Each row is a point on a landscape with many peaks, with its height.
A climber steps from a point to whichever of its 2 nearest points has the largest rise for the distance, and stops where none of them is higher. Distance is the straight distance between rows; heights are no part of it.
vikon: [  8   5   1   8  -1   0   2   3  13  19  -5   5   3 -17  13  -3   5   2
   0  -9  -6   4  21 -11  13  -8  22  13 -10  14  -7 -15  21 -13  -7  10
 -15   5   2  -1  14  -1]  (h 2.10)
sir: [  2   1  11  -1  16   2 -19  40  -6  16   0  11  -9   3  -2 -17 -46  -9
   0 -12  17   0  -9  -7  -8  14  10 -18   5  -4  13  12  -4 -32  -8 -14
 -19 -35  14   2  13  -8]  (h 2.78)
vib: [ 19 -28  12   6   9 -34  -7  15  23  20  20  -6   8   6 -12 -24   2  -9
 -25  11   8  -2  -7  10 -17   4  15 -14  -7  11   5  13  26   2  16  16
 -18   8 -27 -14   7  -6]  (h 0.17)
Kere: [-12  10  11   8  11 -17  29  -4  11 -17   7   2   8 -14 -12 -14  -9  -7
 -12   8  -2 -14  13   1   0   2  -1 -10 -13   7   1   4 -18   3  15   2
 -18   3   1 -10  10  -8]  (h 3.37)
Neve: [ 14 -17 -32 -20 -19   0  -4   1 -28  -8  -5 -11   3  12  13  21  -2 -17
  -8 -20  15   4 -12  -6   1  -4 -10  14  -2 -14   1 -23  -4   1 -14   2
  27  -5  -5  15  -5 -11]  (h 4.22)
Kovom: [  2   9  -5 -10 -19 -14   4 -21  21 -12  -6   0  11   6  -5  16  11  16
   6 -14 -17  -1   8  -2   5 -15  -1  14  14   4 -17 -10   3  -5   0   1
 -13  -4 -13   4 -25  27]  (h 1.56)
patuv: [  2   4  -8 -16  21   2   7 -18   8 -11 -10   0  23   4  -6  20 -12  -6
  17  -6  -6   5  18  -2   4   3 -12   1  10   2   1  -3  -7  11 -10  -7
   6  -4  -1   7  -9   5]  (h 4.83)
mis: [-27   7  12  10   6  18 -10  17  -2  35   4   4 -14  -7  16 -15   9   4
  14   5  -5  14 -10   5   9  17  15   1  10   2  10   8   5  -6 -27  -2
   1 -10   4   2   8  -2]  (h 5.05)
duka: [ -3   8  -3  -7   4   8   1 -13 -10  12   2 -22  13  16 -13  23 -15   8
   7   2  -4  -7   0  15 -22   2 -17 -11  11  -6   0  16 -20  10   0   0
  16  -6 -20   2 -21   2]  (h 4.55)
puza: [ -3   0   1 -13  29   7  -8   8   6   1  -6  -2  23   3 -10  23  -8 -15
  23   5 -14   7  15  -1  -8  18 -20  -8  17   6   8   7  -6  27   3 -11
  15  -6   5   5 -15  -2]  (h 5.22)
Bufe: [ 12   4  15  -6 -10  19 -13   0  -6  12  -2  24 -16  10   6 -13  15  30
  15  11  -8  -4 -12  -3  10  10   4  16  21 -16  -4   6  21  -8  -1  20
  -4  -1  21  -6  10   7]  (h 4.39)
gam: [ -5   4  -7   0 -23  13  -8 -18 -20  11 -19 -20 -13 -24  20  28 -10 -15
  -9 -17  -7  19   0   2  -7 -18   3  -5   3  -7  -8 -24   9   9 -16   3
  -3  -2 -20  -9   2  23]  (h 1.91)
Kovog: [ -5  -1 -13 -17  17   7  -3  23 -13  -3  -6   7   8   6   0  -7 -11 -11
   9 -12  13  -5 -11  -5   2   2 -15   6   2 -15  12   7 -17  -8 -11   0
  17 -18  16   2   6 -21]  (h 3.13)
Ragor: [ -8 -15  12   5   1   9 -28  24   4  38   7 -11   1  -5   8 -15  -3   1
   5   0  -9   5  -8  -5   4  24  29   7  17  15  14  14  12   2 -25   3
  -4 -18  -9   8   1 -17]  (h 5.50)
Zal: [-19  14  10   3   3 -13  -2   8  27   7   2   4  25  12 -16  -7  -4   3
  -5   1  -4  -3  -6   2   1   3 -11  16   7  -5   2  -1  -3   0  12   5
   3 -10   3  -4 -13 -16]  (h 3.53)
molo: [  1  30   4  14 -21   8   2 -11   3 -19 -10  24  -4  -6 -22 -10 -11   3
 -17  15 -13  -8   1 -11  18  -5 -21   2  -9 -19  11   0 -30  -9  21 -13
  -9 -12  25  -4  -5  -7]  (h 4.03)
Tuk: [  0  13 -10   6  -4  32 -13  -6 -11  20  12   9 -14  11  -2  -1  -1   2
   4   3 -11   0 -12  -3   7  11  -5   0   1 -42  -4   4 -23 -13  -5 -18
  29 -30  33  -4  -5  14]  (h 3.90)
zise: [-13  23  29   8   2  -6  -1   4  24  -1  -7  19  15   1 -13 -21   4  10
 -17  12  -7  10  -8   6  20   1  -5  19   6  -7   1  -7   3   0  17   8
  -8  -3   5 -15  -6 -13]  (h 3.86)
kezo: [ 11   1 -15   8 -26 -13  11 -19   8  15   5  -9   4  -1  10  23  -6  -4
 -11 -20  -4   1   3   7 -32  -6  16  -2  -2  15 -11 -22   9   8 -13   8
  -8   4 -10   0   9  19]  (h 1.47)
fer: [  9  -6 -23  -3 -20   9  18  -3 -37 -11   4   0 -15  -5   6   5   0  -7
  -9  -5  15   6  -6 -17  -5 -11  -3  -8 -17 -11  -2   0 -15 -10   4 -12
   3  12   3  16  13  -1]  (h 3.52)
fumom: [  5   6 -23 -19  16   4  -4 -21  -3  -2  -1  -5  14  13 -11  16 -18  -1
   9 -13 -11  -4   9   6   6  -4 -11  -7  12 -12 -14   0 -16  -6 -23  -5
  10 -17   4   2 -20  16]  (h 4.53)
Bok: [ 24   9   3  10  11  -1  19  11  -6  12  -3  23   8   0   5  -3 -20   1
  -1 -10  -6  -3  14 -13   4   8   5  -9   8   4  -5   8   0 -11   5   0
 -26 -12  15   5  14  -1]  (h 2.45)
nefin: [  7  -1  14  19 -22  -3  -1  -3  -6  -3   3  20 -23 -11  -3 -11  20  23
   2  11   5  -6 -18 -16   7  -5   9   8  -8  -9  -2  15  13 -13   7   4
 -22  21  28   7  15   0]  (h 2.28)
lifor: [  8 -16  16  14   7 -20  14  -2  16  -4   3   4   3 -12   0 -30  13   5
 -15   8  10  -5  10   5  -2 -13  21  -2 -19  17  -5  -1  19  -8  14  17
 -29  26 -14 -16  16  -6]  (h 4.24)
kiseg: [ -3 -21   5  -1   2 -10 -14  10  22   6   8 -12   6   1   3  -2  19  -1
   0  15   2   5  -6  24 -15  -7   9   5 -11  24  -1  -4  23  13   4  12
   7  25 -29  -8  -5 -16]  (h 0.73)
Gisu: [ 22 -22  -4  15  -7 -15  19 -11   2 -24   9  -2   1 -14   4  -6  21  -3
  -2  -3  -2 -22   9  -7 -10  -4  -1  10 -15  10   0  -2  15   4  18  21
   1  30   2 -14  15   7]  (h 3.31)
rivo: [ 27 -20  17  16  23 -39   2  14  21  -5  10   4  21   9  -6 -22  -6 -11
 -21   5  10  -8  -8  10 -30   6  -1  -8  -3   9   5  22  16  -3  29  19
  -9  17  -2 -20   4 -11]  (h 0.01)
muza: [ -6 -11  13  13   8   5   1  -9  12 -23   6   3   0 -25  -8  -1  35  10
   1  21 -19  -1  11   2   9 -11  -2  10 -12  11   6  -1   4  17  15  11
  -4  21   9 -14   7  -4]  (h 6.60)
bipi: [ -3   3  -4  -2  14   5  13 -12  -5   6   5 -20  14   3  -8  16 -18  -5
   2   2  -3   0   1  19 -35  12   1 -28  11   5   0   7  -9  22 -13  -5
   2  -2 -28   5  -6  14]  (h 4.87)
nov: [ 11  -7   2  12 -32   5  -1  -4 -14  -3  -2   8 -29 -18   8  -7  10  29
   3   3  10  -5 -11 -16   4 -13  17  12  -8   1  -6  -7  29 -16   8   2
 -16  23   4  -2  18   5]  (h 2.08)
bon: [  8  -3  21 -21  18 -23  16  13  23 -15   8 -12  13  18  -8 -20   0  -2
 -11   5  18  -5   2  17  -7  -4  -3  -8  -2  15  -3  -2   1   4  32  17
 -11  10 -27  -9   5  -9]  (h 3.77)
vebaz: [ 11   2 -13  -8   5  -1   4  -4   1  21 -14  -4  12  -3  11   0 -30 -15
 -10 -15   6   0  12   5  -8  16  22 -19  15  26 -11 -18   9  16 -23  -9
 -24  -9 -28  17   9  12]  (h 4.20)
kulur: [ 10  -6  -9  -1  -9 -24   6  21  -3  12   7 -10   7   9   2   0 -10 -21
 -10  -9  26   9  -4  10 -21  -3   2  -9 -16  13   2  -3  13   2  -6   6
   3  14 -16  13   4 -26]  (h 5.08)
buli: [  2   5 -13 -16  -8  11  -4   8 -10   4  -7   8 -12  11  21  -6   6   4
  -2 -18  22   1  -7   4  21  -1  12  10   7 -22  -3   4   0 -18 -40   0
   6 -15   8  -6  13   7]  (h 3.75)
Gad: [-21   7  16  -4   5 -11 -10  -8  37 -17   0  -1  18  13 -17   0  18  13
 -14  12 -27  15   9   9  12 -13 -17   9   8   5 -10 -12   5  11  18  16
   5   7   2  -3 -19   2]  (h 0.99)
fir: [ -5   2 -24   3   8  30 -17   1 -18  18   5  -6  -7  13   0   4   2 -13
   3   5  -7   2 -13  -1   1   2 -11 -11  -1 -32   2   2 -35  -3 -23 -15
  40 -23  17  -5 -14   7]  (h 3.66)
tov: [-21   7  17   1  17  23  -6  21 -13  28   3  13 -26  -7  24 -17 -12 -12
  13   4 -14   3   1   2   1  24  17  -7  10 -14  13   7   1 -17 -25  -8
   0 -29  15   0   9  -2]  (h 4.68)
puli: [-12  22  -1  19  -8  -7  17 -29   6 -14   3  -5 -10 -12  -8   2   2  -3
  -5   4 -14 -17  13   5   2  -2   0 -12 -21   1  -7   6 -26   1  -2 -13
 -16  -7  10  -3  -5   3]  (h 3.03)
fis: [ -6  16  15   4   8  10 -11  18  -7  14   9  26 -18   7  13 -21 -21   1
  11  -6 -10  -4   5   4   1  23   4  -5   8 -26   6  15  -1 -30  -9  -4
  -4 -39  39 -10  13  -2]  (h 4.38)
Vuzo: [  9   8  22  16   1 -17   0  -1  14 -11 -10  16   9  -5   0 -22  18  22
 -26   7   4  -8  13 -15  20 -16   9  14 -20  13  -9 -12  15  -4  14  10
 -39  17  24  -4  12 -15]  (h 4.72)
dav: [ 24  -4   0  15 -16   8   8   1 -14  12  17  14  -5   8   2  13   4  18
  14   0 -10   4  -5  -6  -7   4  -5  -1   2 -12   5  15   8  -7  13   1
  -1  -4  27   1   9   4]  (h 2.09)
Gezu: [-21   9 -12  15 -21  16   0 -17 -15   5 -17  -9 -17 -27  15  19  -2 -18
  -3  -4 -10  21   5  -3  -6 -19   9  -6 -13  -6 -13 -18   0  -1 -26 -14
  -2  -3  -4   8 -10  25]  (h 2.12)
Sipop: [  8  11  -4  10 -29 -10  -2 -28  19  14   4  -3   3  12   0  20   9  23
   2 -12 -10   0  -1   0   1  -4   3  15   4   0 -19  -1  12  -9  -2   0
  -3 -12  -5   2 -10  32]  (h 1.74)
fupa: [-27   7 -10  14 -21 -14   1 -12   6   7  13   4   5  -3  -5   5  18   2
  -1  -5  18   6 -12  -5  10  -1   1  17 -22  -1  -8  -2   6 -10  -5  -3
  13   1   0  15  -4 -10]  (h 2.20)
Lador: [-14  -6  -8 -21  23   6 -22  13  -1 -16  -4 -23  10   9   6  25  -1 -11
  22   5   1  10   8   3  -7  21 -15 -20   9  21   3  -1  -1  34   4  -6
  23 -15  -8  19 -15  -8]  (h 5.72)
vos: [  5  -7  19  -5  16  15  21  11 -12  -3  -6  -1  -6 -16  -4 -11  -4   1
   7   6   5  -2   9   3  -4   2  11 -12   7   3   3   7  -2   5   7   5
 -13  21 -28  -6   6  -3]  (h 2.92)
Loru: [ 19 -36  21  -7  26 -15   0  17  15   5  13 -13  18   3 -15 -18  -5   0
 -13  11  -6  -4   0  10  -2   7  12 -14  12  17   6  -1  23  17  14  10
 -12  12 -30 -12   5  -6]  (h 0.34)
gufeg: [-20   5  15  -9   8  -9  -1 -11  27 -28  -3  -6  12  -1 -12  13  12   1
  12  10 -18   9  18   4   6 -11 -19  -3  14   9  -8   1  -4   8  10   2
   1   4   4  -1 -29  14]  (h 1.19)
tel: [-11  -3  25  -2  14  21  -7  11   1  19   0  -7  -9  -7 -10  -7  15  23
  26  15 -13   5 -15  14  -2   0  -1   9  12   0   7   4  11   5   4  12
   1  20 -11  -3   2  -7]  (h 3.51)
Fenot: [-11  -3 -18  -2  -3  23 -16  -3 -21  -7 -19 -13 -16 -10  12  24  13 -22
  11  -5  -1  22  -3   2  -2 -26 -11  -9   8  -9  10  -8   1  18 -13 -10
  18   3  -6   4 -26  24]  (h 2.59)
pabi: [ -5  14 -16  -6  11  11 -13   1   4   9  -8   1  13  20  -3   4 -17   2
   3 -10   1  -5   9   8  17   7  -6   8  14 -10   0  12 -19 -13 -35   0
  19 -30   8 -11  -3   7]  (h 4.28)
mitu: [-11  16  19  10  -1  -6  -1   1  12 -23  -7  22   0  -6  -5 -24  15  16
 -15  20  -4  -4   1 -13  28  -6  -3  24   0   0   7  -6   2  -1  14   9
 -17  10  24  -2   1 -17]  (h 4.27)
sula: [ -9  -3  19 -16  19 -22  -1  19  22 -16   9  -8  18  15  -9  -3  -5  -3
 -11   0  -4 -11   6  10   6  15 -16 -12  -6   9   1  -5  -6  11  33  12
   6  -4 -17  -8   0 -20]  (h 3.39)
Gaf: [ 14   7  13  14  14   8   5  21  -5  17  11  16  -6   2   6  -3 -40  -3
  -3  -8  -1   0   6  -4  -9  22   8 -24  10   4   6  12   8 -12   2 -12
 -24 -20   3   5  20  -1]  (h 2.61)
zep: [ 11   2 -15  -7 -20   3  22 -15 -14 -11 -18 -11  -8 -17   8   7 -12 -17
 -11 -16  11  -6  15 -18  -8 -12   9   7  -8  15  -6 -30   8   3  -2  -5
 -11  18  -7  -7  20   1]  (h 2.49)
viso: [ -1  -1  10  15  -6 -32  14 -18  17 -17   9  -7  -2 -10   1 -25  16   0
 -19  -2  20 -17   9  -3 -11 -16  17   5 -27  18  -9  -2   1   2  12   9
 -30  22  -7  -8   5   3]  (h 4.67)
Rifi: [-20   6  13 -14  10  -8 -19  18  23  -8  -6  -8  32  14 -13   3  -9  -3
   1   2 -11   4  -3  13   3  14 -18   3   7  -9  15  -6  -5  12  23   8
  12 -17  -4  -7  -9 -16]  (h 3.24)
buzez: [ -4   2   2  -9  11   7 -16  32 -11  18  -5   4   6  11   1 -18 -21  -3
   1 -10  20   2  -9   4  -4  11   6  -2   8  -4  10  17  -8 -17  -8   4
   4 -23   7  -2   6 -18]  (h 2.93)
gemid: [ -5 -16  -1 -23   8  -3  -9  25 -13   0  -5 -13   5   1   5  -3 -14 -23
   5  -3  17  10  -3   2   3   7   4  -5  10  19  18  -5   0  22  -9   1
   7   1 -25  16  -3 -28]  (h 5.68)
soped: [-11   8  12 -10  -2  21 -10  -5  10 -15  -6  15  -9  -4 -14   6  19   6
  15  19 -18   2  -3  -5  22   3 -28   8   9 -19  15   6 -12  17  24  -7
  18   3  16  -6 -20   8]  (h 0.68)
Leko: [ 10  -1   4  10  -2 -12  -5  29 -10   8  11  15  -2  16  14   2 -15  -5
   0 -14  21  14 -23 -14 -12   5  -3   0 -19  -3   2  18   9 -20  -2  -3
  -7   8  31  15  21 -12]  (h 2.99)
garoz: [-11  25  -6  24 -11   8   2 -17  -7   5   4   1 -21 -16   2   8   3   0
  -4  10 -13  -9  12  -8  16   2  15  -5 -31  -1  -6   1 -14 -12 -10 -19
 -15 -12  15  11   9  12]  (h 2.79)
Bokek: [ -9 -10 -10  -7 -13  25  -7  -3 -25   7  -8   4 -27   0  13   0  26   0
  13   5   0  12 -13 -12  11  -1   6  11   1 -20  10  -1  -8   0 -11 -15
  16   2  18   7  -7   4]  (h 3.14)
bepan: [ 21   5   1   6 -18   9   0  -2  -2  11 -10   1 -21  -6  17   0  -9  18
   5  -9   7  -2  17  -6   1  -7  18   6   0   9 -10 -14  30 -14  -4   9
  -9   7 -13  -9  23  10]  (h 1.89)
Ziz: [-13   0 -25  12 -15  23  -4 -20 -13  -2  -9  -2 -16 -14   2  18  10 -11
   8  -6 -16  25   9  -3  10 -14   5  -6  -9  -9  -9  -2 -11   2 -14 -31
  15   0   7   3 -26  27]  (h 2.33)
naliv: [ -4  10  -5  24 -18   3   5   0 -24  -1   5  14 -29 -16   4   2  16  11
  -4  15  -2 -10  -2 -19  20  -2   6  -5 -18 -13  -3  11  -8  -8   7 -17
 -13   5  29  13  11   5]  (h 2.54)
fad: [-12   3 -15  -5  28  20   0  -1 -15  13 -10   6   3 -13  -9  -1 -23 -17
  12  -4 -11   6   7   0  -2   6  -8 -15   2  -8   3   3 -26   4  -9 -22
  23 -13   9   2  -6  -5]  (h 4.01)
Ker: [-16 -18   6 -23  25  -2 -25  24  10 -13 -12 -21   7  11   5  14  -1 -11
  16   6   1   5   4   9   6   6  -9  -4   8  26  10  -6   7  22   4   7
  16   3 -18  17  -8 -23]  (h 6.29)
feg: [  8  12  16 -10   1 -13  -1  -2  19 -12  -3   8  24  31  -8   2   5  19
 -21  12 -21   5   5  10   4  -3 -22  15  22  -7  -6  -6  10   6  26  21
  -1   8  -4 -11  -9   0]  (h 0.78)
volo: [ -9  27  13  10  -6  -9  10   1  14 -32  -5  16   5 -10 -18 -15  -6   1
 -23  16  -3 -10   3   2  -1  -6 -11  -2 -10  -8  14  -2 -24 -12  26   3
 -20  -1   8 -14  -1 -10]  (h 3.70)
vusa: [  4  17  25  -4  -6   6 -15  13  -8   2  -5  15  -3  10 -12 -16   7  21
  14   9  -6  -2 -22   0   4  12  -9  13  16 -24   3   8   8 -10  11  14
  -3   0  16  -3   2 -11]  (h 4.09)
Povam: [ -7 -12   7   7   9 -11  -3 -18  27 -27   0   0   2 -16  -6   1  23  15
  -7  11 -19   0  22  -2  11 -24  10   9  -8  24  -9 -15  13  13   6   7
 -14  21  -5 -21   3  13]  (h 5.84)
Bobor: [ -6 -10   2 -23  13  12  -9  26 -28   3  -9 -27   9  -1  -2   4 -24  -1
   7   7  17  -1  -6   1  -8   8  -8  -5   8  -1  18   9 -14  14  -3  -1
  15  -5 -20  15  -7 -25]  (h 5.27)
surev: [  0  21  -6   9 -11  21  -8 -22  -3  -6 -14  19 -17 -12 -18  -2   3   7
  -6  19 -27 -11   2  -6  30   2 -13   0   4 -24   8   8 -25  -5   6 -12
  -2 -16  32  -3 -17  11]  (h 4.32)
Mipad: [-15  18   3  -8  -6  -2   1 -26  23 -15 -19   4   4   4 -10   3   5   5
   4   6 -16  -4   5   1  26 -14  -6  17  11  -5 -12  -1  -9  -8  -2  -8
 -10  -1  -2   6 -29  21]  (h 1.39)
Bof: [ -3   3  -8  23 -32 -20  -9  -2  11  15  16  10 -13   0   9  -8  10   7
 -12  -5  25   1 -25 -15   2  -4   4  23 -19   3 -19   5  30 -15  -6   6
   5   9   3  15   4  -2]  (h 2.50)
bafi: [-17  12  -5   2  -6   2  -5  13  -6  26   2 -12   7  10  -3   5  -5   1
   3  -5  11   7 -10   5  -3  14  -2   5  -1  -2   3  18  -6  -5 -14  -4
  10  -8 -12   1  -4  -9]  (h 2.72)
Zofi: [-10   0  -2 -23 -10  20  -4  -2 -15  -1  -7  14 -14   8  10 -19  24   3
  12  -2  14  -8 -18  -8  17  11   7  13  12 -26   3   5   1  -8 -17   0
  18  -5  23   0   8   1]  (h 3.46)
laz: [  9  -9 -16  -1 -13   1   5  15 -18 -14  10  10 -10  10  13   2  -5  -6
   2 -13  19  10 -24 -27  -6  -8  -9  -5 -19 -10   2   8 -13 -25   8 -13
   1  11  32  10  13  -8]  (h 3.23)
mezim: [ 15  -3   4  16 -19 -14 -14  16  -1  15  13  12 -10  15  22  -3 -11   7
  -5  -7  30  13 -22  -9  -9   1   9  13 -13   6 -16   9  28 -23  -6   9
  -1   1   9   7  14   4]  (h 2.76)
zired: [ 12 -17 -12   1  -4 -19  26 -20   3 -31 -10 -12  -8 -23   9   5   5 -16
  -5  -8  -3 -17  12 -11 -16  -3   8   2  -3  29   0 -25   7  17  10   3
  -3  28  -7 -14  13   8]  (h 2.89)
zaki: [ 14  -5  13  -8   5 -30  15   0   1 -29  12  -5  10  14 -11   1   0  -5
 -10   3  18 -19  -9  10 -21   3 -20  -7  -8   0   6   8  -1 -10  35  15
   4  10 -10 -14   2  -9]  (h 4.21)
Sogi: [ -8   7  14  -1   9  23   2  -1 -10   1 -11   2 -18 -18   3  -3  15  13
  23  12  -8   5   4   2  12  -5   9   7   7   4   5  -4   4   5   6   5
   0  24 -11  -3  -4   6]  (h 3.22)
Gabif: [ 15   2 -11  -2  -5 -14  26   4  -8 -13 -12   0 -10 -13   0  -5  -7 -10
 -14  -8  24  -6  11 -12  -9 -10  15  -9 -13  15  -2  -8  -2 -16   5   0
 -21  18 -10   8  14  -4]  (h 2.24)
kiso: [-23   4 -10   7 -14  -3   6 -24   5 -15  10   0 -13  -6 -19   3  16  -4
   6   2  -4  -4  -9  -6  14  -3 -14   9 -15 -10   5   3 -23   7  10 -25
  21  -4  12  13 -13   3]  (h 5.09)
mufo: [ 11 -15 -31 -17 -16  -2  11  -4 -25 -11  -7   1  -6   3   8  -3 -11 -19
 -17 -21  27   6  -7  -9   3 -20  -8  -4  -6  -7 -17 -19 -13 -25 -18  -4
   8   2  -7  19  -2  -5]  (h 3.85)
zabu: [ -1  -5 -24 -21  15  -1  12  -5 -28  -8 -10   8  -3  -9  -5  -7 -16 -13
  -8  -6  27   2   4  -1   2 -13 -12 -13   6  -2 -18 -14 -25 -27 -17  -3
  13  -5  -7  14   7 -17]  (h 3.58)
pum: [ 21   6 -10  13 -27  -5   3  -9   2  13   8   8   1  20   7  17   0  22
   2 -18  -8  -9   0  -1   5   2  -8   6   8 -11  -8  11   8 -19   3   5
   1 -10   2   5  -4  13]  (h 1.90)
lonus: [-17  -5   2  14  -3   7   2  -9   5  -5  18   5  -7 -12 -10  -1  28   6
   9  11 -10   2  -3  -9   3  -2 -15   8 -13   3   9   4  -8  15  17  -7
  16  13  16   1   6 -13]  (h 5.76)
rab: [ 24 -10  -7  -9 -10  -9 -10  17  -4  20  -5 -13  10   7   9   3  -3   3
   5  -4  25   7  -5   3  -8   0  13  10  -1  12   1 -10  24   2  -6  16
   0   5 -18   2   5 -15]  (h 5.57)
gubuv: [-11   7 -14   9  -5  13  -3 -25   1  -7  -6   6 -15 -16 -17  -2   3  -6
   1   3 -12   1   0 -12  25  -8 -18  -2 -15 -20  -2  -2 -40  -7  -5 -37
  14 -20  31   4 -28  11]  (h 4.64)
niz: [ 20  -7 -17  20 -20   9  12  -7 -21   4   9  10 -17  -7  11  12  11   9
   5  -6 -16  -1   7 -19   3  -6   5   1 -16  -5   6   1   8  -3   6 -13
  -3  11  28   3   9  10]  (h 2.29)
Viku: [  3   6  12  -6  25 -11   9   1  16   3   6 -16  21   4 -18  -4 -22  -8
  -7  -1  -1 -14   0  16 -20  18   4 -22  19   6   0   7 -11  15   3   0
  -7  -7 -32 -11   0   0]  (h 5.31)
pid: [ 12 -10  -9   1   3  -1   3  -2  -4  19   0 -18  14   0   1  12 -25  -8
  -7   0  -5   3   4  16 -19  23  15 -26  16  20   3   3   5  22 -16  -5
 -20  -3 -30   8  10  12]  (h 4.50)
ror: [  6  -9   1 -15  -3  10 -16   4  -2   8 -11   4   7  10   4   0  16  25
  18   1  -8  -6  -8   3   5  -2  13  32  16  -2  -2  -2  30  -4  -9  19
   9   8  -1 -10   0   5]  (h 4.80)
tepot: [ 11   2 -21  -3 -39  -3   5 -24  -3   9 -12 -21  -8   0  17  32 -10  -1
  -6 -29  -8   4  -5   0 -19  -9  10  -2   3   1 -17 -22   7   7 -12  -4
   1  -8 -20  -9  -5  31]  (h 1.69)
viti: [  2  -9 -16   0  -9  34 -13  -8 -37  11 -17  -5 -24  -8  21  10  19  -5
   8   1 -11  24 -13 -13   4 -16   3  -2   9 -28  11 -12  -4  17 -18 -12
  19   2   6  -3 -17  26]  (h 2.85)
gota: [ 12  -8 -28 -19 -11   0  -9   9 -28   2  -3 -16  10  29  15  17 -12  -4
  -7 -12  34  -4 -18   5  -9  -5  -4   9  -4 -10  -4   4   0  -9 -12   1
  12  -9 -11  16  -7 -21]  (h 4.54)
lepof: [ -9 -11  10  -3  32   1  24  -4  13 -21  -1  -2  12 -13   0  -7  -5 -13
  -9   5 -19  -8  12   8   4  15   4 -24   9  19   4  -3  -7  30   6 -18
 -20  13 -14  -2   7  10]  (h 5.26)
Sil: [-11 -24  20   3  19 -11  -3  24  15  12  12 -10  13  -8 -14 -14   7   3
  -3   5  -8   3  -4   3   5   4  12  -1   6  21   3  -3  20  11   4   5
  -5   7 -23   1   0 -20]  (h 0.51)
nad: [  8   0 -21 -21  -4   8 -11  -1 -24   3  -6 -24   8  25   2  27  -8  12
   6  -4  13 -12  -5   7 -12  -6 -13  -1   8 -11   6   7 -11   3  -1   5
  17  -4 -20  15 -16  -5]  (h 4.85)
Zalub: [ 17 -15   3  -4   3 -32  13   9   5  -6  16 -15  13  19   5   3  -8 -12
  -5  -7  22 -11  -8  15 -33   4  -5  -9 -13  16   3   5  13   6  12  15
   7   8 -18   2   4 -18]  (h 4.65)
gimen: [-22  17 -13   8  14  18   0 -13   0   6   4   0  -6 -22 -12   7  -5 -19
   5  10  -9  10   4   2   7  -8  -9 -12 -13  -9  -2   3 -41  -4 -17 -33
  12 -16  21   7  -9   1]  (h 4.33)
tora: [ 17 -30   5  11  15 -27  17  -4  14  -8  14   0   2  -9   2 -16  14  -7
 -13  11   6  -7   3  10 -22  -2   8   2 -21  21  -6  -1  16   2  17  22
   3  29 -17 -15  21  -5]  (h 3.76)
Pono: [  2 -21   9   1  28 -25  30 -19  27 -26  12  -3  16  -9   4  -3   8 -10
  -8   1 -15  -7  16   9  -7  14   4  -9   6  19  -4  -3   9  23  13  10
  -6   8  -8 -11  10  10]  (h 4.57)
dip: [ 15  11   8   9  11   0  18   1  13  17 -11   9   5  -7  11  -3 -12   0
   0 -13  -2  -2  35  -6  16   4  17  -4  -3  12 -15  -8  16 -11  -7  -5
 -30 -13   3   3   5   4]  (h 2.27)
Gev: [  2  13   3   7  -9  17 -12   1 -13  11  16  21 -19  13  18 -10  -4   8
  10   2 -12  -1   2  -7   8  16   1   1   0 -33   1   9  -5 -20  -2  -4
  11 -30  40  -2   8  12]  (h 4.15)
nin: [-15 -14   9  -7  36  -7   7   6  23  -7   8 -17  11  -1 -11  -7 -15 -18
 -15   7  -8  -7   4  14  -4  12  10 -27  25  20   5  -1   1  28  -7 -22
 -25  -1 -37   0  -3  12]  (h 5.90)
lozu: [ -1  -3   0   0 -22 -22  15 -21  17 -11  14 -13   6  -1   9  10  19  -4
  -7 -14   9  -6   0   7 -24 -14  11   9 -11  20  -5 -14   3   4   0  11
   0  12 -17   3  -4  -1]  (h 1.21)
loz: [ 21 -10  -4 -13   5  -4 -13  11   3  17 -12  -2  20  15   5   4  -4  14
  15  -7   7   1  11  -4   7  -2   8  25  18  12  -2   0  23   1  -7  16
  -2  -4  -1   7   2  -4]  (h 5.17)
mabef: [-10  -1 -19   1  18  25 -13  11 -23  19   0  -9   7   3  -2  13 -12 -13
   5  10  -4  17  -9  -2 -14  10 -11 -17  -4 -13  22   9 -25  20 -11 -16
  28 -14   6   4  -3 -10]  (h 3.71)
ledur: [ -9  -7  -5  -4  -5  -6   6  -9  12 -18   9 -16  -6  -4   3  14  18  -4
  10   2   2   5  -1  15 -13  -4  -3   3 -10  18   3  -7   5  10   7  10
  13  18 -21   1  -2   7]  (h 0.98)
rirug: [  3   5   2  -1   4  13  -4 -21   0 -10   5   1 -10  -2 -14  22  16   0
  29   9 -21  10   5   3  -2 -11 -22  -7   7  -9  10  13 -11  20  13 -14
  25   9  10  -6 -29  21]  (h 0.86)
voka: [  5 -11 -22 -26  16  11   2  18 -34   1  -7   9   2   5   7 -12 -18 -13
   2 -15  26   4  -3  -5   1  -1  -3  -3  10  -4   1  -4 -18 -10 -31   4
  17 -11   3  13  12 -19]  (h 3.34)
Zuse: [-11  18 -11  -2   0   8 -10   6   4   9   4  13  -5   7   6 -10 -10  -6
  -6 -12  26  -5  -1   6  22   5  -3   7   6 -17  -9   6 -11 -34 -26   0
   7 -29  13  -4  11   4]  (h 4.02)
Zet: [ 10  -6  26   6   1   6 -11  16 -11  16  10   9  -3   6 -15 -13  10  24
  18  18  -4  -1 -17  10  -9   0   2   6   8   1   4  19  21  -5  14  15
  -5  17   3  -9   7 -15]  (h 3.79)
limu: [-12  13  18   0   0   1   0 -19  18 -15   5 -10   7  -1 -19  23  14   5
  13  13 -24  -4  -2  18  -8  -3 -25  -5  12  -9   3  10 -10  13  16   4
  12   3  -3 -13 -22  19]  (h 1.02)
badar: [  2  -5   3  14 -12 -23  -1 -15  12 -29  -4   6   3  -6   0 -17  27  20
 -17   5   1 -15  19  -7  16 -20   7  16 -22  12 -12 -17   8   7  16  16
 -28  19  -3  -6   2   7]  (h 5.20)

For each start below, name the point where the climber stops.
Sogi: rab
fir: Ragor
Gezu: Ker
vib: Ker
Zuse: Ker

Call two points neighbours if one is among the 2 nearest of the other. Go from one point of each pair to the other, from neighbour to neighbour, staying as high as possible. Name the lowest point that can't be avoided.
nin and Ker: duka
muza and rab: Rifi
Ragor and gubuv: fir
